Each scene shows the same named points in several views. A view is turned or mirrored, and shifted as a whole, has a little noise and may leave points out.
In the rows, 128 means zero.

Scene 1
View 1
san: [211  65 167  99 128 179 132 138  63 137 143 187 150 136 150 173 134 125
 144  90 129 111  99 115 189 116 120  96 177 148 186 101  47 136  98 173
 107 146  91  74 138 161 124 125 126 203 186 160  97 140  98 166 103 118
 120 140  95  88  85 124 107 161 137  99 146 182 179 126 135 127  98 103
  90]
Donim: [180  76 133 106 137 140 118 134 103 123 127 137 144 123 111 149 149 131
 151 123 162 133 114 136 131 153 110  95 174 137 161 123  99 149 124 142
 113 118  98 107 156 121 135 137 131 145 181 152  94 116 143 129 121  86
 103 160  83  97  80 125 105 180 158 118 137 158 172 123 126 130 112 112
 120]
napi: [202  70 191 115 101 147 103 157 140 104 127 142 159 150 137 154 147 146
 159 110 149 118  93 153 163 135 111  74 158 118 177 140  80 126 110 120
 147 147  48  96 161 124 117 147 150 171 163 191 101 143 132 115 124  97
 129 165  94 134 105 124 144 165 199 154 101 140 161  95 154 134 108  97
 120]
tomu: [177  52 124  71 119 136 134 172  98  77  94 109 112 130 127 146 177 149
 156  78 156 128  91 212  94 158 131  84 223 126 136 101 138  77 125 105
 182  58  81 143 153 118 102 136 104 136 176 149 125 138 222 101 112 115
 177 141  46 123 107 103 130 160 186 140 193 146 179 144 160 168 126  82
 175]
nuz: [148  92 169 115 121 130 121 164 160 135 113 128 166 154 123 148 115 148
 131 122 183 119 107 130 123 145  90  95 145 118 182 142  98 162 120 120
 147 143  76 108 155 125 134 153 138 177 152 169 108 117 118 129 138  93
 127 159  81 109  97 118 147 175 184 158 107 123 156 114 125 134 112 100
 126]
duno: [221  59 144 103 101 149 109 142 114 102 106 149 130 126 128 144 156 127
 148 119 126 100  75 135 143 132 135  70 204 162 148 123  75 105  86 173
 109 150  49 105 149 142 125 146 112 188 190 171  79 148 128  93 100 115
 148 141  95  96  53 119 147 140 149 133 134 182 185 115 172 155 102  87
 121]
gatug: [174  60 183  85 119 157 143 187  97 111 111 149 141 153 166 169 137 156
 139  71 153 118  94 175 145 139 125  88 186 120 182  98 108 108 121 102
 190 112  87 107 154 141  83 122 131 173 156 159 124 141 159 161 131 111
 162 144  41 126 121  99 133 167 181 144 167 140 169 138 161 157 119  95
 138]
tero: [172  91 156 117 101 116 108 164 199  97 104 100 149 152 101 120 159 151
 164 123 155 122  93 165 100 143  82  81 161 109 154 151 108 130 128 115
 167 108  41 106 152 106 133 184 119 156 157 192 109 140 171  64 127  97
 149 161 103 134 108 121 165 161 206 166 111 116 162 106 147 141 110  84
 157]
tisok: [154  69 144  90 161 164 150 154  32 149 155 151 149 123 146 172 137 141
 144  75 170 143 138 153 153 150 105 120 178 113 180  96  98 157 144 121
 134  76 143  97 149 134 116 106 135 146 176 133 124 115 159 195 130 103
 105 147  62  99 122 126  68 199 151  84 190 154 180 159 108 119 125 117
 122]
mukit: [193  72 108  88 112 159 149 147 117 109  92 152 125 126 123 154 156 126
 144  86 115  97  68 142 123 112 126  86 212 167 143  95  86 102  83 190
 115 116  70  93 125 148 132 163  87 224 192 153  97 160 148  92  88 146
 186 101  88  58  61  99 155 125 120 124 188 175 194 158 158 160  94  62
 126]
siz: [160  87 109  87 129 124 151 157 153 113  68 127 125 131 120 135 132 137
 125 118 158 102  63 134  81 135 128  86 208 167 143 102 115 109  89 165
 125 134  81 123 137 143 131 159  85 208 175 142  94 132 141  87 108 132
 189 119  56  66  43  90 174 137 129 150 170 155 176 152 162 184  98  63
 144]
koto: [166  55 180  82 128 141 133 192 106 102 111 135 144 155 157 163 138 157
 145  81 165 126  95 190 129 153 122  90 185 112 182 110 122 107 121  90
 201 101  83 123 159 125  85 124 130 156 147 160 134 133 179 149 130 105
 158 157  36 140 131  99 134 173 204 154 162 132 159 127 163 154 125  91
 147]
Geva: [158  96 170 115 135 130 128 155 141 145 108 144 164 150 135 154 105 137
 122 133 185 112  95 106 134 142 103  98 146 140 192 134  81 166 103 140
 122 178  85  99 154 135 134 144 136 193 157 161  87 116  79 142 131  98
 112 156  80  96  71 114 148 174 158 150 103 141 155 107 133 143 103 100
  98]
Gadez: [158  73 155  94 129 125 127 167 124 111 101 120 131 139 137 149 131 145
 135 115 182 126  98 161 103 167 122  92 190 131 168 121 130 128 118 111
 164 120  85 134 168 126 109 132 132 146 154 148 111 117 155 131 131  98
 135 162  44 124  83 104 136 181 178 155 139 136 156 123 156 159 121  95
 137]
tifa: [135 100 193 106  95 151 153 207 227 110 106 125 182 192 127 148 133 166
 151  55 147  99  76 155 125  85  52  96 122  99 188 133  92 132 120 118
 211 107  40  70 128 132 118 212 104 252 132 204 155 169 162  88 136 135
 224 111 101 114 168 110 201 125 192 190 135  81 162 129 149 141 102  53
 162]
nebo: [144  88 127 105 124 121 127 162 168 118 102 101 151 138  98 125 148 146
 151 122 178 129 106 154  84 151  84 103 163 108 156 139 117 142 130 124
 150  96  81 112 152 113 136 170 119 158 163 162 109 129 177  91 134  98
 138 150  78 113 104 123 143 167 181 150 140 116 164 132 133 140 112  84
 155]
nilum: [151  89 145 107 120 145 137 156 150 127 113 126 159 145 114 142 142 146
 150 102 153 117  98 144 115 126  78 105 160 117 170 132  96 143 115 140
 148 104  84  92 136 126 131 172 112 194 166 170 118 132 152 113 128 113
 150 135  89  98 107 120 145 159 160 143 151 128 172 135 135 135 108  80
 141]
mufev: [167  78 165 102 116 117 115 166 144 109  94 123 142 144 135 149 127 136
 130 133 183 124  87 146 102 168 127  81 171 140 172 131 117 127 107 111
 155 155  73 129 169 124 115 135 133 161 153 162  93 120 131 120 126  90
 132 170  53 123  69 104 154 170 183 169 112 138 155 106 159 156 115  90
 130]
View 2
san: [135 110  90 160 145  91 155 124 137 119 138 112 146  85 155 129  88 114
  77 146 116 177 139 156 145 155 126 104 129 119 122 131 106  70 114 124
 135 130 109 137 160 170  71 172 111 115 124 138  99  88 130 154  81  82
 176 160 118 183 131  95 121 208 126 166 130 107 175  65 122 114 123  82
 101]
Donim: [141 148 105 125 116 118 137  97 124 121 138 102 144 126 118  96 111 118
 141 128 139 158 143 114 134 167 154 130 125 121 103 135 127 139 127 115
 136 154 102 152 174 164  70 180 112  76 103  99  98 148 101 145  82 100
 193 111 153 144 133  88 139 192 100 142 133 107 140 133 115 135 151  71
  93]
mukit: [147 115 125 135 155 123 129  84 124 146 159 161 143  90 211  92 134 133
 116 185 130 180 136 193 178 142 132  95  92 109 122 147 142  72  77 121
 189 122 109 104 176 179 131 139 104 133 158 145  90 142 144 162 120 114
 167  89  93 150  97 146 125 187 158 176 127 103 147 124 169 115 128  76
  79]
nebo: [156 139 135 124 136 119  99  89 135 115 146 129 128 136 120  76 149 132
 206 141 177 121 143 106 137 139 148 144 101 127 117 140 131 149 122 114
 151 171 121 147 171 145 104 180 128  71 130  97 109 185 112 151 120 154
 158  80 124 124 105 108 146 151  99 129 137 122 103 135 170 118 156  79
  95]
mufev: [158 128 128 105 122 132 114  86 163 108 154 133 154 125 117  82 107 122
 174 120 171 139 129 110 157 157 138 106 111 143 121 138 138 132 142 117
 166 119 103 139 145 130  81 199 116  70 115 100  81 177 104 128 135 150
 153 107 142 151 133  90 167 158 126 137 114 121 120 117 140 173 124  41
 101]
tifa: [170 132 176 162 214 100  91  77 179  91 199 148 115 120 181  82 189 153
 221 170 237  80 106 112 160  95 115 125 152 155 158 153  73  58 134 106
 139 151 163 134 159 124 113 178 134 108 199 116 101 154 145 181 182 192
  98 115  92 153  39  97 140 118 117 159 135 141  90  69 199  97 128  92
 103]
nuz: [140 129 126 136 146 110 112  94 157 107 158 110 144 126 112  79 123 132
 175 124 192 111 136 101 145 141 135 123 133 144 129 140 110 128 146 119
 130 139 117 153 154 136  83 191 105  72 120  98 113 145 117 152 111 148
 147 115 138 151 140  73 157 159 115 127 114 131 123 100 148 134 136  83
 114]
Gadez: [173 117 116 113 113 116 108  98 149 110 148 130 152 126 114  94 107 122
 182 120 150 149 138 121 139 152 137 114  84 140 123 132 141 146 125 126
 164 140  99 125 141 138  79 197 147  84 119 107  81 174 109 122 136 148
 142 104 125 143 127 100 153 154 113 131 126 115 111 101 153 158 130  37
  98]
nilum: [159 136 128 140 161  98 108  96 138 115 158 124 126 119 137  89 148 140
 182 147 171 121 136 114 132 128 135 140 119 136 131 143 105 112 127 115
 139 165 131 137 165 144  91 177 137  91 146 107 108 153 122 156 126 149
 150 107 115 142  91  99 139 157 100 143 138 124 111  98 162 114 149  81
  93]
tero: [168 170 150 109 158 121 101  65 152 109 171 128 132 138 148  70 175 132
 205 147 199 115 124  84 147 136 149 135 131 147 114 139 118 113 131 110
 157 155 131 153 190 134  97 181 125  66 149  84  89 195  99 157 144 158
 160  93 131 134  74  89 148 158  93 145 136 131  94 147 156 141 152  63
  78]
siz: [141 103 123 113 136 143 109  77 136 142 155 169 145 111 178  79 125 139
 153 162 153 160 139 179 182 150 136  96  81 120 125 151 169 107  83 122
 194 115 105 112 157 162 137 146  87 108 138 125  98 174 140 147 131 145
 153  67 112 130 118 144 159 172 173 152 108 103 126 136 176 130 123  72
 103]
tisok: [156  88  76 170  98  62 120 160 108 130 118 108 136 101  85 129  78 116
 137 130 103 168 164 152  81 142 127 157  77 120 122 116 116 152 106 123
 114 195 106 124 131 170  55 178 175 105 119 144 118 109 128 138  93  99
 163 144 100 150 157 111 130 164  73 118 157 111 153  54 148  99 138  73
 108]
Geva: [117 115 116 138 144 123 125  86 156 105 150 112 147 122 117  93 101 127
 145 124 184 128 130 119 160 155 129  98 144 136 131 153 114 117 146 123
 136 116 113 153 145 140  80 190  79  81 108 101 111 123 120 150  94 134
 159 125 155 167 155  73 161 179 143 144 103 120 150  93 125 136 120  80
 131]
koto: [196 105 117 124 122  89 106 113 167  99 157 134 148 109 121 110 108 117
 184 121 142 149 129 125 120 130 123 119  73 155 129 121 117 121 128 119
 166 154 107 109 134 130  60 196 186 100 143 126  69 169 104 125 167 149
 115 132  97 149  97  99 144 142  91 138 147 126 102  69 158 162 129  20
  82]
gatug: [180 106 107 139 135  86 114 120 162 110 157 142 143 105 135 115 103 121
 157 133 134 153 135 136 124 130 126 116  78 152 133 124 121 107 119 128
 161 146 111 113 132 146  58 189 176 108 148 130  71 156 117 128 157 140
 121 140  94 158 100 103 134 156 103 148 140 121 120  61 156 146 114  28
  87]
duno: [152 152 118 113 145 131 142  76 142 130 157 135 151 101 180 102 125 122
 108 154 127 181 129 148 171 162 142  93 116 123 111 142 139  78 106 122
 177 109 104 131 186 161  96 161 103 104 128 124  71 148 108 154 118  94
 186 107 128 161  96 108 129 199 139 175 125 105 152 137 123 153 133  57
  65]
View 3
nebo: [176  87 141 118 162 145 107  96 157 128 145 139 102 108 112 105 132 175
 137  98 136 109 132  70 115 171 120 176  91 117 161  96 126 119  75 116
 158 134 115 121 131 137 110 150 149 109 129 171 136  89 116 121 106 131
 123 136 108  83 131 112 165 145 112 193 113 157 153 140 117 112 123 153
  91]
tero: [158 101 147 136 155 133 108  96 147 159 124 136 105 100  92 104 105 171
 158  78 145 112 116  83 105 181 109 179  95 127 161  93 139 102  79 111
 127 143 146 107 139 159 101 140 155 107 134 175 139 110 104 139  84 122
 117 143 115  77 100 108 157 164  86 200 127 184 145 112  95 107 116 148
  74]
san: [133 108 166 108 121 141 148  79  74 117 157  99 113 129 117 131 148 121
  63 124 115 172 149 126 154 122 149 129 129 118 113 148 101 109 123 147
 151  92 100 144 133 126  58 229 134 135 160 135  65  96 159 121 122 116
  88  68 185 132 158 118  99 168 141 156 164 102 103 158  98 111 129  88
 121]
Gadez: [131  87 163 143 165 111 124 113 107 117 130 116  93 125 125 113 134 149
 120  94 153 138 122 111 144 167 158 161 123 123 133 113 124 136  85  67
 168  94  90 136 138 119 132 169 145 120 143 157 132  90 143 131 127 120
 127 135 128  99 142 133 129 162 155 190  91 154 140 151 104 142 128 144
  70]
mukit: [122 112 148  89 166 151 147  41 101 149 127 133 111  92 145 117 101 149
  99  90 109 190 147  80 177 144 102 121  76  81 105 113  92 138  54 111
 157 119  76  87 136 113  96 208 114 132 182 144  85  71 166 149 109  88
 136  51 119 125 128 104 118 155 121 184 175 108 146 166  86 154 106  87
  57]
koto: [126  76 153 156 172 104 126 124 105 103 122 107  91 151 117 116 122 158
  96  97 176 128 125 126 142 183 153 167 119 132 131 105 128 144 105  76
 139  74 113 162 133 143 146 172 139 120 143 135 155 115 135 131 121 102
 116 136 150  87 133 123 138 146 160 194  79 166 150 137  96 166 129 134
  75]
mufev: [145 109 166 140 148 111 127 117 105 136 127 115  96 104 110 110 141 140
 152  95 140 131 114 110 140 168 156 173 130 138 148 118 121 111  87  73
 176 120 107 119 149 128 111 158 155 114 135 179 124  93 123 130 120 138
 125 148 124 109 133 129 128 179 126 195  98 169 126 146 102  89 130 145
  73]
tomu: [153  62 158 132 184 121 118  85 148 135 104 135  76 120 137 135 102 172
 115  96 170 128 135 100 171 206 145 159  82  90 158 116 105 168  47  68
 147  95 111 143 116 130 158 173 135 139 159 143 164  92 163 121 109  70
 123 112 115  76 118 115 166 142 145 185  95 153 170 145 119 208 130 139
  19]
napi: [137 110 166 154 132 118 133 100  99 155 131 112 103 123  87 113 125 134
 119  97 142 137 114 124 123 160 137 161 130 138 153 117 129 100 118 123
 117 110 139 130 139 164  81 171 153 108 136 161 118 118 121 130  99 129
  90 125 168  97 120 119 126 177 113 186 132 173 118 115  90 105 120 121
  86]
Geva: [139 120 159 124 129 133 137 114  87 117 164 114 115 116 112 103 160 128
 126 101 114 141 126 106 120 130 143 165 135 145 122 122 125  85 118 113
 170 126  89 118 157 128  61 171 148 112 129 175  80  92 119 127 125 162
 108 130 145 122 154 123 117 179 122 177 131 136 109 153  98  48 122 122
 132]
duno: [126 121 174 117 135 137 142  61  95 175 115 124 108  80 119 128 109 128
 125  97 114 171 123 106 170 151 138 130 108 110 136 139  95 112  72 108
 147 120 110  97 142 132  66 194 144 135 169 165  98  78 159 136 103 100
 103  83 144 127 117 116 106 188 119 176 170 140 110 143  85 119 112  97
  49]
gatug: [123  78 157 151 164 106 138 109  92 104 128 106  94 154 125 122 122 154
  81 101 164 142 137 126 147 168 151 155 121 131 122 117 122 142 108  82
 138  72 107 157 136 135 138 195 130 123 148 130 135 107 144 134 127 103
 113 117 151  98 139 121 124 155 158 183  97 148 144 144  99 167 130 127
  87]
tifa: [104 109 104 147 197 129 134  96 111  93 158 126 133 146  97  64  85 196
 108  37 156 151 155  77  76 171  52 176  76 132  91  12 154 112 126 117
  82 112 126  94 135 172 128 157 103  71 141 131 119 127  79 190  84 132
 146 114 114  73  99  99 152 133  93 232 125 162 191 115  50 132  84 106
 122]
Donim: [173  90 168 107 133 144 123  91 133 137 147 125 104 109 114 132 150 144
 112 132 122 124 136 101 142 150 150 149 117 114 160 150 114 110  85 134
 171 120 103 141 131 125  75 183 160 131 138 164 111  88 146 103 116 123
  88 109 145 110 147 120 140 162 129 170 136 135 113 149 130 106 143 128
  95]
nilum: [152  89 140 124 160 142 123 100 131 119 151 125 110 129 101 104 128 176
 109 101 143 124 140  92 109 161 105 165  91 125 142  92 131 114 100 127
 129 121 125 135 137 148 108 171 135 114 135 149 127 103 116 135  98 125
 114 113 137  85 130 110 154 148 113 197 129 148 148 137  95 118 121 127
 109]
siz: [127 117 150  96 179 135 134  73 115 128 131 141  99  82 158 106 119 159
 143  73 116 175 138  72 173 146 115 143  85  92 111 105 101 139  46  73
 177 133  60  82 150  99 115 169 123 125 165 164  98  59 146 143 123 107
 152 101  83 132 137 122 121 164 127 194 142 120 150 175  95 120 106 116
  54]
nuz: [155 107 152 132 150 129 123 114 118 117 157 119 111 121 100  99 149 155
 132  98 131 120 123  97 104 150 132 176 126 145 137 111 133  90 113 117
 153 130 110 125 149 138  87 156 153 102 125 168 113 101 104 129 112 154
 117 146 133  99 144 127 135 166 119 192 111 158 130 140 102  66 122 134
 122]
tisok: [183  51 159 105 145 149 124 105 131  75 171  96  89 159 128 136 175 153
  50 159 154 118 160 120 134 149 158 147 122 114 151 157 116 139 111 136
 176  76  94 201 116 119 105 221 147 145 140 123 121 102 159  87 138 112
  84  96 179  93 189 122 147 127 176 147 111 100 122 167 149 152 162 124
 140]
View 4
Gadez: [114  87 153  92 146 139 142  96 115 151 101 124 103 167 127  99 115 163
 115 143  85 125 107 129 145 145  95 111 160 142 173 137 117 101 121 160
 123 118 141 121 157 110 148 136 132 128 142 108 173 143 136 114 120 124
 158 122 117 137 122 121 114 154 125 151  92 118 148 147  96 103 134 124
 136]
gatug: [112  99 149  90 133 151 176 129 117 128 102 146 124 159 119 123 105 158
 110 126  93 135  97 115 144 152 109 101 146 111 136 122 121  83  99 165
 147 135 159 127 191 114 161 145 150 112 151  93 171 146 143 148 159 117
 180 101 135 200 115 103 118 163 119 167 101 111 147 162  74 104 135 109
 127]
koto: [104  99 162  73 136 156 167 125 114 123  90 136 123 150 121 114 104 153
 100 125  80 137  93 115 145 149 101 112 143 117 149 128 127  83 111 174
 144 132 154 118 182 120 166 137 154 123 156  85 174 149 141 136 154 113
 183 130 113 178 111  97 121 164 121 159 106 117 149 165  71  97 137 108
 129]
tomu: [105  69 162  74 127 183 149 116 130 126  93 144 140 126  91 120 143 188
 113  95  87 109 112 107 164 108 106  98 162 131 196 100 122  98 136 146
 131 141 168  78 147 135 155  97 128 124 146 100 201 128 132 130 146  99
 190 141 121 171 104 121 143 191 107 147  81  94 123 139  31  87 128 125
  91]
Donim: [127  90 118 141 142 151 134  87 138 162 103 150 102 189 137 118 112 163
 155 150 115 120 111 128 142 131 123  97 147 124 190 137 122  88  95 160
 136 118 117 110 124  89 105 127 140 139 135 113 151 133 109 140  91 125
 158  99 161 146 142 115 121 130 135 169  56 119 127 147 118 133 127 134
 125]
tifa: [113 100 106 141 150 231 123 152  97 156  98 155 163 145 107  97  90  89
  80 179 124 119  32 106 164 134  79 113  71 164 142 142 158 152  82 127
 180 203 170 159 210  95 187 135 151  90 187 107 151 128 202 182 186  74
 160 144 119 147  68 162 196 119  75 134 141 121 195 227  87 169 136 101
 130]
san: [134 118  82 175 143 140 180 113 154 155 122 171  98 208 137 155 118 151
 170 152 137 140 104 123 136 178 154  83 149  81 136 113 112  65  55 152
 166 112 130 142 177  80  89 147 148 112 145 117 148 131 117 171 122 126
 174  46 199 214 128 112  98 130 131 211  53 120 134 172 112 144 138 138
 128]
napi: [122 106 122 137 150 162 144  89 124 140  92 142 113 169 164  84 104 121
 119 162 107 116  85 126 128 163 142 118 136  94 169 157 129  92  59 161
 171 137 113 138 157  92 136 104 153 134 152 123 159 137 151 154 106  89
 182 126 127 140 131 126 121 123 121 173  68 141 175 194  99 137 143 120
 138]
mufev: [115  91 142 112 160 138 133  80 111 155 109 121  94 168 144  77 123 142
 119 159  85 125 100 135 136 161 110 113 166 130 166 162 112 110 107 154
 135 118 137 137 149 102 141 132 123 134 154 126 172 147 149 117 112 126
 161 109 107 112 128 146 114 144 116 147  87 126 166 159  92 112 145 133
 145]
Geva: [133 108 104 158 162 133 144  92 129 173 122 133  81 208 148  99 103 130
 141 187 116 135  92 137 133 180 106 105 144 138 148 162 108 109  82 151
 148 114 128 167 158  79 115 156 136 122 149 127 145 141 142 139 109 137
 148  78 150 122 130 142 105 110 131 174  84 129 163 175 140 147 138 135
 160]
nebo: [118  76 133 127 137 186 105  94 127 169  99 146 120 160 124  96 109 150
 125 153 110 109  92 118 152 110  85 114 126 167 204 142 131 123 117 150
 128 145 134 105 129  96 141 118 136 130 144 107 160 135 137 130 114 111
 151 143 127 120 121 137 159 133 113 136  94 113 149 164 106 141 119 127
 124]
siz: [133  74  87 165 173 171 136  98 132 168 133 140 114 167  89 131 172 165
 146 140 131 112 100 123 163 139 103  82 160 165 172 108 103 142 133 111
 129 123 184 137 157 101 117 118  70 114 164 152 197 121 156 140 132 134
 158  65 146 132  97 184 142 162  76 146  75  84 146 139  52 117 142 164
 117]
nuz: [121 103 124 136 154 155 120  95 115 167 102 132 100 186 141  91  92 126
 122 182 102 128  84 131 136 153  90 109 125 149 167 166 122 108  95 153
 144 130 125 150 147  82 136 146 139 128 145 112 140 145 150 137 112 120
 144 115 134 114 128 131 130 116 121 148  99 134 164 171 127 145 140 122
 154]
nilum: [113  91 121 133 141 191 127 112 123 164 100 150 132 172 124 116  93 136
 123 162 120 113  84 112 149 125  96 106 110 146 180 139 139 113  92 148
 148 156 136 121 154  96 145 127 147 120 150 103 151 133 144 153 128 106
 157 131 145 143 117 124 153 124 114 152  97 117 148 184 104 148 123 121
 124]
tisok: [115  90 134 108 109 138 170 130 152 163 105 164 103 199 108 170  81 189
 152 122 126 149 127 113 145 128  94  80 134 115 167 108 129  48 105 181
 128 115 129  88 150  95 118 171 172 123 111  71 137 147  75 140 125 150
 156  91 193 214 131  47 118 144 159 189  82 111  87 131 135 122 114 107
 125]

Which points are out of place in each view (at most two, in the order of its rows)? Write none if all are in place.
view 1: nilum
view 2: Donim
view 3: Gadez
view 4: none
